A landscape with many peaks, sampled at points; each row gives a point and its height.
From any point a climber steps to the highest of the 2 points nearest to it. It stops when none of these is higher. Distance is the straight distance between rows; heights are no part of it.
z_965 height 377: [ 91 175  83 112 119  53 132  90 133 218 185 115 174 116 128 106 138 134
 177 132 126 137 168  91 122 131]
z_977 height 480: [127  83 132 135 138 164 159 118 145 109 129  98 160 133  69 128  55 128
 156 105 156 164 104 121 101  87]
z_554 height 158: [156 142 115 119 166 121 151 152 126 115 159  65 124 132 137 204 181 115
 133 153 145  92 116  90 107 157]
z_671 height 563: [ 93 187 109 173 106 126 162 146 113 176 127 165 106 114 101 128 126  62
 107 149 117 116  65  97 200 125]
z_831 height 452: [112  75 165 127 103 156 111 118 132  77 117 156  89 149 135  91  88 112
  96  90 149 138 157 190 153 125]
z_6 height 94: [160 154 159 127  99 109 128 115 119 127 137 177 156 155 149 140 210 141
 139 133  88  87 133 137 149 164]
z_948 height 453: [201 171 113 113 146 100 111 116 128 182  98 142 135  80 112 138 121 121
 140 153 148 150 155 100 151 122]
z_893 height 571: [ 99 120 109  87 172 190  60 130 122  98 118 155 110 168 131 114 103 137
 128 117 130 157 147 128  47 150]
z_204 height 216: [ 93 128 115 144 142 141 162 154 177  98 154  89 125 118 174 163 136 130
 103 128  91 116 100 154 107 104]
z_516 height 170: [161  60 141 153 126 144 165 125 151  84  67  85 198 121 100 191 166 149
 172 141 120 126 114 123  93  76]
z_184 height 573: [197 121 122 135 126 143 112 114 176 144  33 157 177  79  99 151 111 103
 165 151 128 162 126 144 149  53]
z_192 height 348: [123  75 144 127 191 128 116 124 114  66 131 117  78 179 187 148 126 156
 104 118 140 115 148 174 141 138]
z_680 height 385: [133 160  97  99 114 120  64 131 176 150 113 156 106  95 167  98  99 119
 110 116 110 153 165 178 117 101]
z_645 height 516: [126 100 147 119 112 162  88  94 137 100 102 194 123 136 142  80 102 145
 113 101  97 158 150 185 146 110]
z_781 height 461: [ 84 115 135 155 127  68 177  99 111 165 202 101 180 153 139 112 130 169
 167 127 127 114 140 121 146 125]
z_701 height 501: [104 167 115 164 128 158 135 134  91 147  89 156  73 100 105  94  98  99
  75 138 126 143  66  96 180 129]
z_845 height 393: [182 179 111 106 133  86  99 133  93 200  92 129 125  78  93 108 114 140
 140 155 171 156 150  64 119 143]
z_272 height 518: [126 107 114  78 139 170  63 125 141 118 111 157 140 140 112 100  79 130
 155 110 137 167 172 140  57 122]
z_483 height 222: [130 140 144  83  96 137 107 152 130 129 123 147 173 147 105 104 137 142
 176 114 137 114 151  99  45 154]
z_217 height 152: [ 94 159 141 148 109 189 169 143 144 114  89 167 161 135  72  84 108 118
 133 122 104 141  62  90  82 123]
z_325 height 422: [ 81 136 110 137 111  56 148  97 134 190 203  79 191 120 146 106 121 148
 179 131 128 123 166 119 128 123]
z_763 height 200: [119 126 137 176 131 116 172  93  88 150 146 131 118 103 117  93  97 158
  99 129 115 151 115 119 192 116]
z_258 height 561: [104 138 129 168 119 112 195 104 131 144 204 140 159 162 103 164 163  90
 152 136 119 105 114 128 194 132]
z_835 height 26: [155 138 126 104  98  83  95 119  80 171 165 147 114 153 116 143 183 124
 145 130 160  92 166 116 172 175]
z_693 height 198: [109 115 157 128 112 128 112 147  94 112 108 113 118 111 163  62 103 185
 105 120 111 131 137 134  95 140]
z_500 height 496: [ 89  97 100 130 179 192 139 132 164  85 132  92 135 149 110 145  75 128
 129 112 131 160  90 134  74  90]
z_153 height 479: [ 72 164  81 149  84  95 116 167 126 185 159 147  84 110 133 132 128  80
  99 137 117 114  98 128 182 129]
z_836 height 193: [145 126 126 109 181  90 136 135  98 114 157  76 111 156 163 189 183 154
 131 143 153  92 144  97 109 174]
z_418 height 455: [108 140  95  84 118 135  67 122 170 148 127 150 137 121 137  78  84 133
 143 101 123 166 168 161  77 101]
z_898 height 304: [129 104 138 115 176 120 111 135 130  73 124 102 100 145 203 152 152 170
  99 129 108 110 142 168 103 138]
z_426 height 340: [160 140 131 103 102  82  90 142  66 174 112  99 125  95 115  87 131 170
 139 147 161 126 153  69 111 167]
z_688 height 439: [128 190  97 131 152 155  69 142  98 150  84 169  66 113 139 114 123 115
  82 147 115 145  96 109 149 143]
z_674 height 117: [137 116 181 127 125 140 136 105 115  86 109 187 159 184 146 125 196 162
 136 121  84  98 119 147 125 159]
z_265 height 137: [123 116 180 127 107 174 137 115 112  75 103 196 125 185 108 109 164  97
 119 108 111  97 114 146 141 165]
z_812 height 262: [131  97 132 158 115  78 148 122 129 144 193  90 102 106 150 155 109 108
 114 140 151 131 164 165 207 122]
z_754 height 228: [114  90 144 171 128  86 162 100 101 137 178  99 103 111 147 115  92 142
 100 123 139 143 150 157 207 115]
z_614 height 199: [172  63 145 126 148 128 143 118 139  89  93  92 161 116 131 170 142 169
 146 138 128 131 140 146 116 100]
z_519 height 242: [162  80 121 112 196 110 128 103 140  94 108  77 142 122 170 180 162 183
 130 146 119 135 147 143 104 112]
z_622 height 64: [146 151 127 112 117  84 130 111 130 156 175 136 152 147 146 158 194 129
 155 137 122  93 161 125 140 154]
z_566 height 125: [166 123 157 136 108 132 174 180 147  96 133  77 126 107 130 180 155 102
 126 141 136  81 110 116 125 136]
z_958 height 601: [165  78 181 144  87 120 176  91 115 130 138 131 160 127  54 111  77 114
 160  97 174 134 135 126 170 114]
z_576 height 517: [209 145 124 125 140 117 124 114 153 164  74 156 156  68 113 145 108 115
 146 156 135 157 138 131 168  87]
z_474 height 194: [ 90 100 142 150 136 154 183 143 167  73 145  97 116 156 144 157 132  96
  99 112 117 103  92 163 129 114]
z_588 height 269: [196 134 149 101 105 123 121 163 173 104  58 125 169  77 136 159 175 138
 151 153  94 110 130 121  71 124]
z_259 height 342: [154 181 102 118 147 121 113 165 151 140 100 106 110  69 157 142 130 132
 105 155 109 135 117 106  92 123]
z_727 height 506: [ 62 135 133 172 100  96 194 119  97 159 198 129 155 162 103 118 135 133
 143 115 122 108  98 105 154 135]
z_61 height 656: [152 154 138 125 101 165 133 127 140 141 118 182 147 153  70 118 119  74
 165 118 148 124 112 113 148 129]
z_752 height 278: [143 126 115 103 102  77  70 131  78 177 136 103  93  99 140  89 111 144
 118 130 160 129 175 120 151 148]
z_553 height 403: [ 77 128  82 137  89  89 102 154 128 172 196 124  76 136 136 155 143  75
 109 131 150 109 128 146 187 144]
z_226 height 244: [154 117 169  97 105 144 120 166 138  85  89 138 169 123 138 131 168 160
 152 140 103 104 132 115  44 155]
z_896 height 619: [113 170 116 173 121 133 176 111 122 158 162 163 131 141  98 145 154  69
 132 148 111 114  91 108 207 130]
z_470 height 224: [112 107 106 105 126 115  67 126  72 153 147 110  85 139 123  93  88 152
 117 113 173 144 156 122 134 145]
z_387 height 317: [141 122 110 137 108  81 102 129 130 156 183 115  76 113 157 159 139  90
 106 141 151 122 171 165 209 139]
z_838 height 524: [148  63 161 135 110 125 156 118 135 118 135  79 149 110  80 117  39 129
 150  97 172 158 130 138 123  86]
z_524 height 639: [174  75 136 128 105 171  99 101 166 100  50 165 163 111  95 138 113 108
 159 126 117 160 146 165 139  67]
z_585 height 400: [129  53 166 128 153 130 126 114 108  74 121 124  94 160 149 113  85 151
 114 102 159 135 164 175 153 126]
z_131 height 525: [ 79  92 117 112 172 192 114 137 150  69 129 123 120 175 141 135  95 137
 122 102 129 144 117 155  65 115]
z_295 height 303: [180 151 137 128 116 131 142 177 170 120  73 106 138  50 147 145 125 132
 118 154 102 124 110 120 101 104]
z_249 height 686: [146 116 161 132  55 126 144 127 113 142 146 155 132 149  61 113 110  80
 152  98 176 110 134 121 169 140]
z_702 height 204: [104 123 132 102 127 151 107 114 102 134 151 157 164 192  89  94 116 159
 179 100 155 132 143 101  71 154]
z_618 height 185: [106 124 126 122 162 145 129 115  87 130 155 124 139 182 103 123 125 165
 150 119 157 136 118  85  95 157]
z_9 height 101: [200 153  91  94 189 134 117 134 183 127  82  84 133  81 137 205 164  83
 139 172 125 138 123 108 105 108]
z_362 height 252: [ 93 120 109 129 118 111 126 141 197 123 158 100 132 102 194 130 123 136
 113 120  90 133 145 189 111  90]
z_691 height 307: [ 88 148  95 118  98  94  83 151 161 151 155  95  93  95 195  99 111 129
  96 121 113 129 159 171 117 116]
z_698 height 177: [ 98 116 159 172 116 140 202 108 105 108 115 128 137 112  96  72  93 154
  91 113 112 142  89 121 132 117]
z_998 height 165: [123 153 118 137 155 163 131 120  95 128 143 140 120 168 106 140 160 129
 130 134 133 120  95  88 131 161]
z_851 height 223: [123 111 176 129 106 135 147 160 131  83  92 122 151 110 161 100 142 183
 119 128  89 115 118 136  76 134]
z_559 height 388: [137 174  97 113 152 150  80 155 118 131  96 126  80  99 140 122 120 129
  93 144 120 143 117 108  98 144]
z_220 height 131: [166 159  94  96 188 143 126 137 165 112 129  77 125 123 137 205 176  96
 133 158 133 116 118  95  90 138]
z_520 height 247: [111 133 115 121 154 111  99 157  89 109 142  96  70 146 185 157 174 151
  87 135 131  93 129 127 119 171]
z_225 height 574: [149 104 135 124 121 167 105  88 154 108  86 187 150 133 115 113 120 125
 139 118  98 157 133 172 148  91]
z_761 height 291: [104 207  76 121 158 129 109 112 159 182 126 176 150 129 130 119 127 122
 137 134 101 156 110 114 104 111]
z_535 height 95: [172 155 150 141  90 132 144 176 157 110 119 116  98  91 148 165 160  59
 104 147 121  84 112 140 172 132]
z_308 height 161: [ 78 154 140 168 121 176 194 130 131 109 107 145 136 130  92  85 120 129
  97 122  92 135  50 100 106 125]
z_533 height 173: [ 68 106 142 163 148 148 186 122 105  81 148 122  89 189 120 129 142  95
  83 106 138  92  84 137 155 147]
z_181 height 333: [109 202  77 101 145  77 117  99 132 211 144 141 153 115 126 114 144 135
 154 134 119 151 147  80 102 131]
z_467 height 157: [ 93 123 146 148 139 163 148 110  88  98 133 157  94 187 113 121 150 115
  97 113 127 109  97 128 157 156]
z_441 height 188: [ 98 108 136 124 121 143  88 138  66 126 121 135  90 138 125  69  88 165
 104 110 146 150 138 122 118 147]

For each start below, name the point where the climber stops.
z_265 -> z_893
z_426 -> z_524
z_220 -> z_524
z_362 -> z_893
z_566 -> z_524
z_851 -> z_896
z_308 -> z_896
z_192 -> z_524
z_217 -> z_896
z_998 -> z_896

Write out the way that a climber takes from each point below.
z_441 -> z_470 > z_752 > z_426 > z_845 > z_948 > z_576 > z_184 > z_524
z_181 -> z_965 > z_325 > z_781 > z_727 > z_258 > z_896
z_622 -> z_6 > z_674 > z_265 > z_467 > z_533 > z_474 > z_204 > z_362 > z_691 > z_680 > z_418 > z_272 > z_893
